The views of a scene show one set of named points, each view turned or mirrored, shifted and resized as a whole, with a little noise and some points left out.

Scene 1
View 1
K_873: [ 18  12 -28 -23  12 -14  11 -37  -5 -18 -31  12 -28  -8   1  -1  40   9
  15  26  25 -30 -48  -5 -16 -18  12  -4  58  -6 -25 -35   9  -5  21   8
 -25  -1   6  -2  20  -7]
K_410: [ 19 -18  12 -21 -26  -9 -46  -7  -6 -20 -21  -9 -14  17   0 -13  37   5
 -41  26  36 -51 -24  19  11  -2   1   9  32   4 -25 -15  21  28   9 -47
 -45   5  17  18  53 -34]
K_715: [-14  14 -27   9   5  -1 -17  11   6  27  -1 -18  11 -17   2 -24  -2  -5
 -30   0  27 -59 -11  20   0 -25 -19  29  46   4  20 -13 -13  -5  33  -4
  -9  30   7 -21  40 -37]
K_808: [-29   1 -24  -2 -19 -11   9  -7   6  21  -3 -11   9  -8  -7 -15   4 -19
 -22  -1  13 -24  -4  18  -2 -16 -15   1  41  -9  16 -20 -31 -18  17   6
  13  11 -10 -37  20 -48]
K_28: [-12  -2 -12  -1 -23 -25   7 -19   1  11  -9   3   4   1  -4  -8  22 -19
 -14  -2  10 -19 -23   3   2 -14   0 -27  32 -20 -20 -21 -25  -5  -2  -6
   8  -1  -9 -18  20 -33]
K_730: [ 14 -20   6 -18 -22 -35  11  -5 -29  -2 -23 -29 -58 -34  19   6  29 -28
 -13   9   7 -26 -21  23 -16  14  10 -13  21 -44 -26 -12  24  40   4 -35
 -63   9 -20  31 -13 -28]
K_250: [-28  -8 -20 -14 -40 -18  18 -26   6  15 -14  -5   1  -7 -20 -17  16 -36
 -10   2  11   4  -2  16 -15   1 -15 -19  48 -11   4 -20 -39  -6   5  19
  13   3 -22 -38  10 -53]
K_640: [-50 -30 -12 -20 -29 -10  11   6  -4  11  -3 -55 -36 -28  19  -8   6 -22
 -49  19  15 -25  -1  39  -9  -6 -12  36  35 -19  31 -26   7 -11  38 -37
 -33  15 -12 -17  -8 -71]
K_902: [ 16 -11  13 -10 -21 -17 -31  14 -11   9 -17 -34 -29 -20  16 -14  21 -12
 -48  27  25 -58 -18  25  -6   8  -4  19  34  -8 -14  -7  25  40  19 -53
 -67  21   3  33  30 -31]
K_297: [ 49   5  13   4 -15 -14 -62  23 -27  13 -13 -15  -6 -17 -12 -24   7 -21
 -29 -25  29 -70  16  40   6  12 -22  13  20  -6  -5  24  10  72   0 -13
 -59  40   2  28  57 -24]
K_798: [-32  -2 -21   6 -23  -6 -16   4  10  27   0 -17  21  -6 -11 -27  -1 -24
 -34 -15  23 -32   3  25   3 -17 -26  10  37  -1  18  -6 -35  -2  16   3
   8  24  -5 -39  35 -57]
K_979: [ 42  19 -18   0  -8 -26 -10 -24 -23  -1 -20  30   5  -3 -31 -11  21 -25
  32 -45  15 -23  -1  12  -1  -5  -6 -39  27 -24 -24   3 -28  35 -22  46
   2  13 -12 -12  34 -11]
K_311: [-16  -4 -37 -14 -12 -20   3 -45  -3 -10 -28  19  -2   8 -22 -12  34 -24
  29 -33  26   8 -28   2  -4 -25  -4 -34  35 -21 -30 -13 -34   7  -3  38
  15   6  -8 -41  17 -32]
K_236: [ 13  19  -7   3 -12 -15   0   3   0  27  -2  -3   9 -17  -5 -14   5 -11
 -26  14   9 -49  -2  14  -6  -5  -9  -1  46  -2  10 -18 -17  -2   8  -3
  -5  11  -5  -5  36 -25]
K_947: [ -2   9 -20  -4   7 -19  16 -12   2  10 -14  -7 -17 -18  18  -2  23   4
 -14  29  14 -43 -45  -3  -9 -23  10   0  47 -14 -16 -36   4 -16  24 -24
 -18   3   3   2  15 -15]
K_537: [ 19  27 -39   9  32 -15  -8   3 -20  23 -20 -10 -23 -46   5 -14   5 -16
  20 -35  25 -52 -20  17 -17 -19 -12  14  40 -19  -3   6   1  36  28  25
 -43  46  -3   1  17  -7]
K_954: [ 39  37 -40 -14  -1   4 -15 -13 -21  12 -17  15   6 -29 -56 -31  -6 -26
  31 -42  27 -32  47  47 -24   5 -42  19  61  14  49   9 -33  28  11 103
  -4  41 -13 -38  43 -31]
K_116: [ -1   3 -34 -20 -12 -14  -1 -54   4 -17 -31  33   7  21 -29 -15  43 -12
  28 -10  30   2 -37  -6  -6 -23  -2 -35  50  -3 -35 -22 -32   0  -3  39
  19  -4   0 -38  34 -23]
K_373: [-22   2 -34  -3  -1 -22  22 -23   1  14 -19  -6 -15 -20   4  -8  21 -22
   8  -7  15 -13 -35   1 -15 -20  -1 -17  42 -24 -18 -21 -20  -3  16   9
  -4  13 -12 -23   1 -28]
K_179: [ 19   8 -23  -1   9 -22  -6 -13 -23  -4 -17   5 -16 -13   0  -3  20  -9
  16 -32  18 -38 -21  13   2 -21   2 -14  21 -30 -19  -7  -1  22   1  11
 -18  19  -1  -3  20 -14]
K_809: [ 20  -5  -5 -35 -48 -35  27 -45  -5  14 -52  -1 -45 -37 -23 -16  46 -57
  19  33   9  27 -20   3 -56  47  -6 -43  71 -11 -42 -14 -17  52  -6  27
 -45   2 -40  11  -9 -24]
K_929: [ -6   0 -21  -7  -7 -22  13 -16 -11   5 -14  -8 -21 -20   2  -4  19 -18
   3 -12  14 -23 -21  13  -8 -13  -1 -11  32 -27  -8 -16  -8   8  11   3
 -16  13 -10 -12   5 -29]
K_836: [ -5 -23 -11  -8  -8 -32 -10 -17 -22 -16 -21  -9 -31   0  14   3  35 -18
   2 -31  21 -22 -39  10  12 -23  13 -26   2 -48 -44  -7   8  30  -3 -27
 -31  10  -3   3   6 -28]
K_648: [-15  -5 -28 -14 -17 -14  -3 -33  -2  -8 -20   8  -1   8 -19 -14  27 -19
   9 -19  25  -5 -21  10  -1 -21  -8 -18  38 -13 -16 -15 -26   4   3  23
   7   7  -7 -35  22 -39]
K_101: [ 10  13 -30 -21 -23 -17  14 -36   0  19 -40   4 -20 -33 -29 -24  28 -41
  22   8  21   5 -11   9 -45  18 -19 -17  73   2 -14 -10 -28  31  12  51
 -24  18 -25 -17  12 -27]
K_135: [ 18   4  -5 -13 -20  -3 -44 -17  11  -4 -24   9  13  20 -19 -25  32   3
 -28  25  41 -45 -24   6   2  -9 -12   5  53  25 -21 -15  -6  17  12 -11
 -18   7  17  -5  68 -29]
K_358: [ 18  -7   4   0 -32 -20 -45  -6  -7   8 -19   2  10   8 -18 -24  25 -26
 -21 -16  29 -32  -9  15   7   2 -14 -22  25  -6 -32   8 -16  49 -10 -10
 -20  18  -1   3  51 -33]
K_821: [ 23 -10  14 -27 -50  -7 -33   1  -9  10 -22 -24 -18 -18 -25 -28  16 -30
 -41  27  26 -32  25  45 -21  36 -27  22  54  15  16   0   3  46  11  -3
 -53  19 -11   9  39 -52]
View 2
K_715: [ 25  -3 -46 -10 -44  14  11   6  13   3 -19  27  -5 -33   9   4   8  18
 -15 -10   3  31  48  12  20   4  -1  -8  -8  -3 -19 -29 -50  -2 -40 -12
  32  -3 -15 -39  -1 -12]
K_28: [  8   8   1 -17 -28 -21  16  -6   1  13 -30  18  -2   6  -7  15  33  23
 -18   3  22  -5  26   3  12 -28 -32 -14 -12  -6  10  -7 -22  22  12  34
  25 -19 -33 -13   5  -2]
K_730: [  8  47 -47 -14  47 -23   6 -50 -21  17  28  -7 -44  13 -11  -4  26 -25
 -14  26 -21 -42   1  20  -6 -29 -43   5 -25  10 -25  26  -7 -17  19  37
  47  19   0 -21 -13   2]
K_902: [ 17  20 -75 -15  17  15  11 -38 -31   8   3  12 -36   9 -11   3   8  -5
   1  14 -31 -20  32  20  19 -16 -21  22 -32  19 -53  18 -33 -53 -20  -2
  64  22 -22 -24 -24   3]
K_236: [ 12   1 -28 -24 -40   6  18  -3 -10  -4 -23  33 -25  -9  -8   4  25  15
 -31   4   3   1  36   2  20  13 -23  -8  -4  -2   3 -10 -33   8 -22   2
  38  -2 -20 -13   6  -6]
K_929: [ 16  22 -17  -4  -7 -28  10 -15  10  17   3  12 -15 -11  -2   3  30   1
 -24   1   7  -6  16  14   2 -18 -25 -12 -11  -8   3 -10 -12  17   8  34
  22  -7  -4 -22  -3  -7]
K_947: [ 37  16 -33 -12   1 -26   0 -21   1  12   4  14  -9 -32 -29  41  46  15
 -18  21  14 -11  29  21  16   0 -10 -15  -5  -2  -9  -9 -40   9   6   1
  58  -7 -22  -4 -20 -10]
K_954: [  8 -21   2  24 -89   1  43  31  31  -3 -15  77 -64 -13  21 -67   1 -12
 -59 -63 -20  24  19 -10  26  36  -4  15   6 -20  22 -44  33  17 -47  35
 -32 -22  43 -36  -2  -8]
K_410: [ 19   5 -48   9  -5  -3   6 -29 -27   2 -28  32 -32  26 -31  22  11  20
  11  -2  -7 -15  43  27  29 -38 -23  32 -32  12 -55  15 -19 -53 -12   7
  71 -11 -43  -3 -36   3]
K_808: [ 10   8 -15 -16 -41  -1   9   8  31  15 -30  28  -8 -16  -1   1  20  21
 -29  -3  16  16  34  -1  15 -14 -28 -22  -1  -1  -2 -15 -41  43 -14  17
  23 -15 -30 -46  19 -17]
K_101: [ 23   3   3  -3 -21 -17  50  -2  27  45   1  44 -39 -11 -18 -20  46  -9
 -47 -15 -22 -35   0 -26  48   6 -11  11   1  14  17  -8  15  32  17  48
 -11 -15   6 -37 -26  -4]
K_821: [  1   8 -53  -7 -19  36  29 -15  -3  13 -23  53 -75  27 -16 -40  -1  -7
 -26 -14 -48 -23  28  -9  41  -5 -34  34 -19  30 -48  21 -11 -22 -33  16
  36   8 -20 -51 -13  -5]
K_179: [ 17  10 -11   3 -20 -35  16 -13 -13   1   2  13  -8  -4  11   1  23   2
 -13  -9  12   4  20  22  -5 -17 -16  -3 -20 -22  11 -22   2 -13   3  36
  14 -10   9   1 -11   6]
K_116: [ 27 -11  38  20 -45 -50  27   7  26  27 -35  46  -3   1 -29  23  49  30
 -20 -23  32 -10  20   0  35 -34 -13   3  -5 -13  23 -23  16  29  32  56
   3 -54 -26   1 -29  -2]
K_836: [ 13  29 -18   5  17 -47   5 -33 -14  15   2 -11   3  16   3  14  21   3
   8   5  14 -11  16  30 -14 -63 -34  -3 -36 -12 -13   0  -1 -24  28  50
  28  -9 -13  -6 -13   8]
K_648: [ 16   3  12  12 -34 -33  18   4  28  24 -28  32  -6   1  -8   5  28  19
 -19 -18  20   1  23   5  19 -38 -23  -4 -10  -9   4 -17  -2  24  14  47
   6 -35 -21 -25  -8  -6]
K_798: [  6  -3 -24 -16 -54  17  18  13  26  13 -41  27   0  -9  17 -11   2  23
 -17 -13   6  28  44  -4  19 -23 -22 -13 -10   2 -14 -19 -46  21 -30  13
  13 -11 -33 -55  22 -12]
K_873: [ 44   7 -12  19  -3 -49   5 -20  11  16   7  33 -26 -27 -47  39  54  10
 -22   0  15 -23  18  24  28  -1  -1   6  -2  -8  -3 -15  -2   4  19  20
  48 -28  -8  11 -48  -9]
K_373: [ 26  16  -6  -8  -9 -36  15  -7  24  31   2  10   2 -26  -6  15  42   7
 -24   5  15  -6  14   5  11 -20 -15 -20  -5  -5  13 -18 -20  33  19  35
  12 -15 -10 -29  -6  -8]
K_250: [  1  13   4 -16 -33  -6  22   7  39  30 -33  32 -18   1  -6 -11  26  16
 -35  -6   6  -6  21 -18  24 -26 -40 -16   0   8   3  -2 -24  56   5  41
   5 -20 -31 -55  20 -14]
K_297: [  1  -3 -57  -9 -29  23  34 -21 -58 -16 -10  27 -40  34  26 -37 -15 -10
  -2 -20 -37   2  37  15  11  -7 -19  35 -43   0 -28   0   2 -81 -44  14
  24  20   6  -9 -15  19]
K_809: [ 15  23   5 -20  22 -23  54 -30   8  59  12  33 -58  19 -40 -18  63 -22
 -47   9 -37 -83 -23 -36  49  -9 -35  20  -6  33  15  29  25  30  49  69
  -1  -4  -5 -31 -33   2]
K_537: [ 32   5 -38   2 -18 -21  28 -11 -11  10  31  11 -10 -37  26 -14  19 -17
 -19 -15 -15  12  16  18   4  17  14   1 -17 -16  11 -36  -2 -27 -18  17
   0   9  42 -16 -23   5]
View 3
K_236: [-18 -19   3  20   0   1 -10  34   0 -11  -8 -35  10 -30  21  -6 -11 -17
  -1  -7  13   2 -14   0  29  15  -3 -18 -20  20   1   7   9 -15  37  -8
  10  32   5  12 -13   9]
K_836: [ 28   0   5  10   8 -23 -34  -4   3 -19 -25  -7   3  19 -26  19 -18 -10
  16 -35  14 -54   7  -4 -22  37  -1  -8  -2 -68  43  21  13 -15  15  18
  18  21  -8  11 -42 -34]
K_311: [ 19 -20  -7   3 -62   1   1 -29  31 -41 -32  27  24  18  -9 -27 -10 -20
 -12  -8  13 -57 -35 -21 -27  17   2  -3  -1 -19  19  11   4 -25  29  16
 -35  36 -11  11   0 -14]
K_640: [-34   6 -11   1  21  35 -20  59 -31   4   3 -29  23   1 -11   8  -9 -40
  -2 -37   0  14  54 -17  27  12 -15   2 -24 -12  14  70 -23  28  -9 -10
   2 -11 -38 -34 -20  -1]
K_28: [  1 -12  -5  22 -31  -5 -24   3  13 -31 -10 -11  25 -12  -2 -19  -6 -23
 -13 -10   9 -27 -18   2  -2  19  -4 -19 -15 -15  28  13  11 -17  32  -5
  -3  30  -6   8 -20  -8]
K_821: [  3 -11  35   9  48  14  50  59 -20 -15 -15 -16  -7 -33  25  38  -5   0
 -11   5  24  -9  -9 -18   6   6  -7  -6 -13  36   4  50 -25  16 -31 -14
  51   9   2   4 -19  22]
K_373: [ -8 -20  -7  -3 -39  -5 -27  -8   6 -11  -7   4  16  19 -11 -23 -27 -32
  11 -26  14 -20  -1  -2  -6  15  -4  -1 -10 -17   3  18   1 -21  31   3
 -21  22 -18   2  -6  -2]
K_135: [  6   0  16  27  13   5  45  27 -17 -42 -20 -43   7  11  18  -1  -7  11
 -31 -18   3 -23 -32 -18  20  10  33 -23 -29   7   8   7   6   5  33  -7
  34  28   9  48 -28 -12]
K_537: [  2 -23  16 -13  23  -3  -2  25  -4  23 -28 -14 -26   5   5  13 -43  -2
  63 -31  33 -20 -11 -15   9  22 -10   0  10  -5 -34   8   6 -56  45  36
  -8  27   5  11  11  -7]
K_798: [-15   7  -2  22  -6  44   6  50  -1 -19  -7 -29  34 -33  11 -27   7 -18
 -18 -11   8  -9 -23 -16  17   2 -15 -25 -17   9   7  44   0 -23  39   2
 -25  11 -15 -12  12 -14]
K_902: [  2   5  31  15  70 -11   3  51 -42  -2  -2 -48 -16   1   2  40 -24   3
  13 -35  18  -5  17   5  16  19   7 -15 -22 -18  12  35  -2   8   1 -10
  69   4   1  21 -48  -6]
K_297: [ 28   3  44  23  85   0  31  67 -13  -1 -31 -40 -28 -49  24  52  -9  29
  27  -6  33 -32 -30 -11   6  22 -14 -25   4   0   7  25   8 -37  12  23
  55  20  25  20 -18 -16]
K_947: [-22 -19  -7   8 -11 -18 -30   6 -16  -9  -1 -35   5  31  -4 -11 -33 -25
   9 -42   3   1  18   5  28  22  20  -6 -27 -14   0   0   9   3  41 -10
  16  29  -8  27 -36   0]
K_250: [ -9 -18  -6   9 -49  16  -5   5  16 -31  -4  14  34 -18   1 -26   1 -37
 -26   4  12 -16 -14 -10  -9   4 -15  -6 -14  12  19  41 -14  -3   5 -14
 -21  18 -21 -15  -1  14]
K_179: [ 14 -19   3   7  -2 -12 -17   7  15  -9 -33 -10  -4  -2  -2  10 -20  -8
  27 -20  20 -40 -16 -12  -2  32  -5  -7   3 -26  10  -2  15 -36  38  29
  -2  36   6  14 -14 -17]
K_410: [ 13   7  18  28  44  -8  25  35 -28 -35 -23 -50  -3  14   7  27  -6  12
 -22 -28   4 -26  -2 -13  19  22  29 -18 -29 -21  29  15   6  23  10  -6
  62  22   7  42 -56 -19]
K_116: [ 16 -28  -6   7 -72  -6  18 -37  29 -54 -35  16  24  29   1 -32 -10 -14
 -27  -5   7 -51 -45 -23 -17  16  22  -4 -11  -5  14  -9   8 -12  37   8
 -22  47  -2  34 -10  -7]
K_358: [ 31   5  31  30  22  -5  19  23   0 -37 -18 -18   5 -26   8  10   0  12
 -12  -2  22 -45 -46  -1 -16  13  -3 -30  -8 -11  29  26  12 -26  18   1
  34  21  11  25 -22 -18]
K_979: [ 31 -36  12  10 -25 -18   2 -11  43 -26 -46  15  -3 -30  12   6  -9  -2
  14  14  30 -60 -53 -16 -22  29 -13 -10  13  -1  14 -14  16 -48  28  28
  -6  53  20  20  -4  -3]
K_715: [-25   0  -1  16  14  33   6  56 -16  -1 -11 -50  15 -10  16 -17 -14  -9
   5 -29   7   5  -9 -17  42   8   0 -20 -23  12 -15  25   5 -23  56  10
 -12  17  -6   6   5 -13]
K_809: [ 19 -50  39 -21 -33 -48   7 -43   3 -25   5  60 -14  14  -7  11 -39 -29
   8   8  42 -28 -15  16 -59   5  -5  20   3  19   5  35 -30   3 -50 -39
  41  18 -12  11 -23  57]
K_929: [ -2 -19  -3   0 -15  -7 -24   5   6  -8 -18  -3   6   3  -7   0 -21 -26
  15 -20  17 -23   5 -10   0  24  -7  -1  -6 -17  10  17   1 -16  20   9
  -5  23 -11  -1 -16  -2]
K_808: [-22  -9 -15  14 -28  28 -13  30   6 -19  -8 -18  34 -20   6 -27   0 -32
 -16 -12   5  -5  -7 -11  20   8 -11 -15 -20   8  10  30  -1 -11  33  -3
 -26  20 -17 -11   0  -2]
View 4
K_28: [ -4  -4 -10 -25  32 -34   5  17  15  -9  -5  -7  26  23   7  20  -8  15
   6   6  40  10 -28 -10 -19  12  11 -15  -6 -35   3  11   8   6  32 -21
   5  16 -24  12   1   6]
K_373: [  8  -2  -5 -22  13 -27 -11  16   2 -11  -9 -10  37  17   3  21   8  25
  -2   7  26  37 -22   6 -30  -6   4   2  -6 -42  -1   8   8  -3  14 -27
  -2  33 -39   5  -6  18]
K_179: [ -1   3  14 -24   2 -34  -5 -11   2 -25 -18 -19  17  10  11  17  10  16
  -3  11  39  13 -24  15  -9  -4   8  -7 -10 -12  13  12  16  11  36   4
   1  -3 -38   0  -9  17]
K_947: [ 13   5  -1  -3  21 -27 -15 -29  -9   5  -6  10  30  11 -20  25   0  12
   0  -8  55  27 -16  11 -36   0  15   1 -16 -46  10   8   6  10  28  -2
 -14  51 -38  32   6   4]
K_311: [ -7 -13  -2 -35   4 -28  -8  44  27 -11 -14 -18  39  27  10  23   5  34
 -10  32  31  20 -29 -10   3  -8  -4   0  -6 -42 -10   7  26  -5  19 -33
  10  -6 -11 -13   3  33]
K_979: [-11   5   2 -32  -5 -37 -19  24  27 -35  -7 -30   4  11  25  17   9  12
  -3  38  21   3 -31   0   9   6   1  -9   6 -14  16  11  20  29  53   4
  13 -33 -18 -16   8  29]
K_135: [  1  29  -6 -11  28 -44  11 -37  20  33 -16 -11  20   7  -9  30 -20   1
  24   6  63 -27   4 -22  -4  14  21   5  -7 -48   6   9  31  21  36  16
 -11  10   5   0  17  19]
K_358: [ -2  28  11 -25  28 -40  22  -3  24  -7 -17 -31   9  13  20  32 -23  -7
  27  -9  42 -25  -7 -12 -12  11  22 -22   0 -18   2  15  22  20  43  10
   4 -16  -6 -14  -2   5]
K_648: [ -5  -6  -9 -32  19 -34   6  19  23  -5 -16 -16  36  17   6  22  -1  28
  -2  25  33  12 -19 -11  -5  -3   4  -4  -9 -42  -4   9  19  -7  20 -24
   5   5 -11  -5   0  27]
K_116: [ -9 -11  -8 -27   0 -29 -20  38  35   8  -5  -9  38  27  -3  27   2  31
 -10  38  47  10 -27 -19  13  -3  -3  10  -3 -59  -8   4  35   9  28 -23
   6  -5   3  -6  22  37]
K_410: [ 16  25  18  -8  36 -32  23 -55  15  18 -24  -9  14   0 -22  45 -32  -9
  19 -17  70 -25   7  -1 -17  -6  35 -26 -28 -35   4  13  23  10  43  34
  -9  12   2  16   2   2]
K_250: [  6  -2 -34 -33  48 -35   9  33  29  -8  -9 -17  30   9  11  22 -12  21
   9  28   2  18 -13 -19 -33   6   7 -15  -4 -51  -1  13  -5 -13  18 -37
   4  30 -14   0  -1  23]
K_236: [  1  16 -27 -17  40 -47   4 -25   4  -2  -6  -8   8   1   8   9  -5   4
  17  12  29   3 -10  -9 -31  26  15  -3   1 -32  25  13  -5  19  38  -1
  -8  32 -33  15   4  10]
K_101: [ 23  33 -17 -23   6 -27 -33  30  29 -13  -7 -35  17  -6   8  35   0  10
  10  34 -19  28   1   0 -33 -10  -1   4   9 -57  -1   7  10  10  23  -8
  -4  21  -7 -26  13  45]
K_730: [ 41  21  33 -13  24  -9  -5 -16   5 -42 -18 -19   7  -6 -12  55 -19 -10
   4 -24  16  30  -5  38 -57 -36  29 -53 -31 -19   0  17  -5   0  42  24
  -2  27 -28  19 -18  -4]
K_537: [  7  32  12 -19 -14 -43 -14 -41 -18 -26 -26 -34  13  -9  18   6  27  12
   9   8  15  25  -4  30 -24  -4   4  17   2  -6  23  10  13  17  22  16
 -12  14 -57 -20 -17  29]
K_297: [  7  53  19 -22  24 -52  29 -61   5 -22 -33 -47 -17 -19  23  24 -15 -22
  36  -9  28 -34  13  11 -21  10  30 -25  -4  11  27  19  11  27  53  50
  -5 -18 -21 -20 -17   8]
K_640: [ 27   7 -20 -23  70 -36  45 -43  -4  -3 -34 -11  33 -18 -10  24 -17  16
  15  -6  10  24  13   9 -64 -14  29 -30 -35 -38   5  17 -22 -43   1 -17
 -11  70 -36  19 -34   7]
K_809: [ 48  41   5 -15  10  -2 -52  59  44 -30   4 -36   7  -2  -5  71 -24  -9
   9  12 -28  37   0  12 -55 -32   8 -30   1 -65 -17  10   4  15  40   4
   1  24  10 -15  20  28]
K_715: [ -5  20 -26 -20  39 -59  26 -53 -11  15 -24 -14  27  -4  11  -3   7  16
  24   7  37   1   3  -7 -29  25  14  18  -3 -28  24  12   3   1  13  -8
 -16  40 -45   0 -12  17]
K_902: [ 29  45  21  -5  40 -32  21 -65  -2  -2 -26 -20   6 -13 -11  42 -27 -19
  29 -35  41  -7  16  18 -51  -9  37 -30 -22 -22  11  17   4  10  39  37
 -14  32 -23  12 -13  -5]
K_808: [ -4  -3 -36 -30  50 -47  21  -3   9   1 -14  -8  31   7  12   5  -2  24
  12  21  22  13 -13 -16 -30  18  10  -2  -5 -40  13  12  -6 -11  15 -33
  -3  37 -33   9  -8  18]
K_836: [  8  -5  41 -23   9 -16   9   1   5 -29 -23 -15  28  21  -2  40  -9  11
  -6 -21  57  15 -26  23 -18 -27  21 -35 -29 -11  -9  13  19  -3  33   2
   7  -3 -28  10 -19  -3]
K_798: [-10  11 -34 -35  54 -58  43 -14   8   6 -23 -21  29   5  25  -1  -4  20
  26  12  24  -6  -4 -23 -28  27  12   1   1 -28  12  13  -1 -11  11 -30
  -4  28 -32  -6 -18  17]
K_954: [ -6  25 -47 -42   5 -68  -5 -22  26 -21 -28 -52  -3 -35  36 -12  29  25
  12  93 -34  -1   6 -11   4  17 -10  23  15 -20  40  13   3  10  28   7
  -3 -14 -18 -46   3  73]
K_821: [ 30  51 -17 -21  56 -43  25 -41  30  -1 -26 -39  -6 -32   2  38 -32 -15
  38  14  -7 -20  29  -7 -44  -2  29 -30 -11 -35  14  17  -5   2  37  30
  -9  21   6 -13  -4  23]
K_873: [ 17   4   7  -4  -4 -20 -37 -19   6   8  -8   5  30   6 -30  35   5  17
 -12  18  52  28 -14  12 -12 -18   7   9 -19 -57   5   4  23  14  32  11
 -12  30 -17  19  19  28]

Which points are out of place in each view (at most two, in the order of its rows)? Write - if all are in place.
view 1 => K_28, K_179
view 2 => K_250
view 3 => K_135
view 4 => -
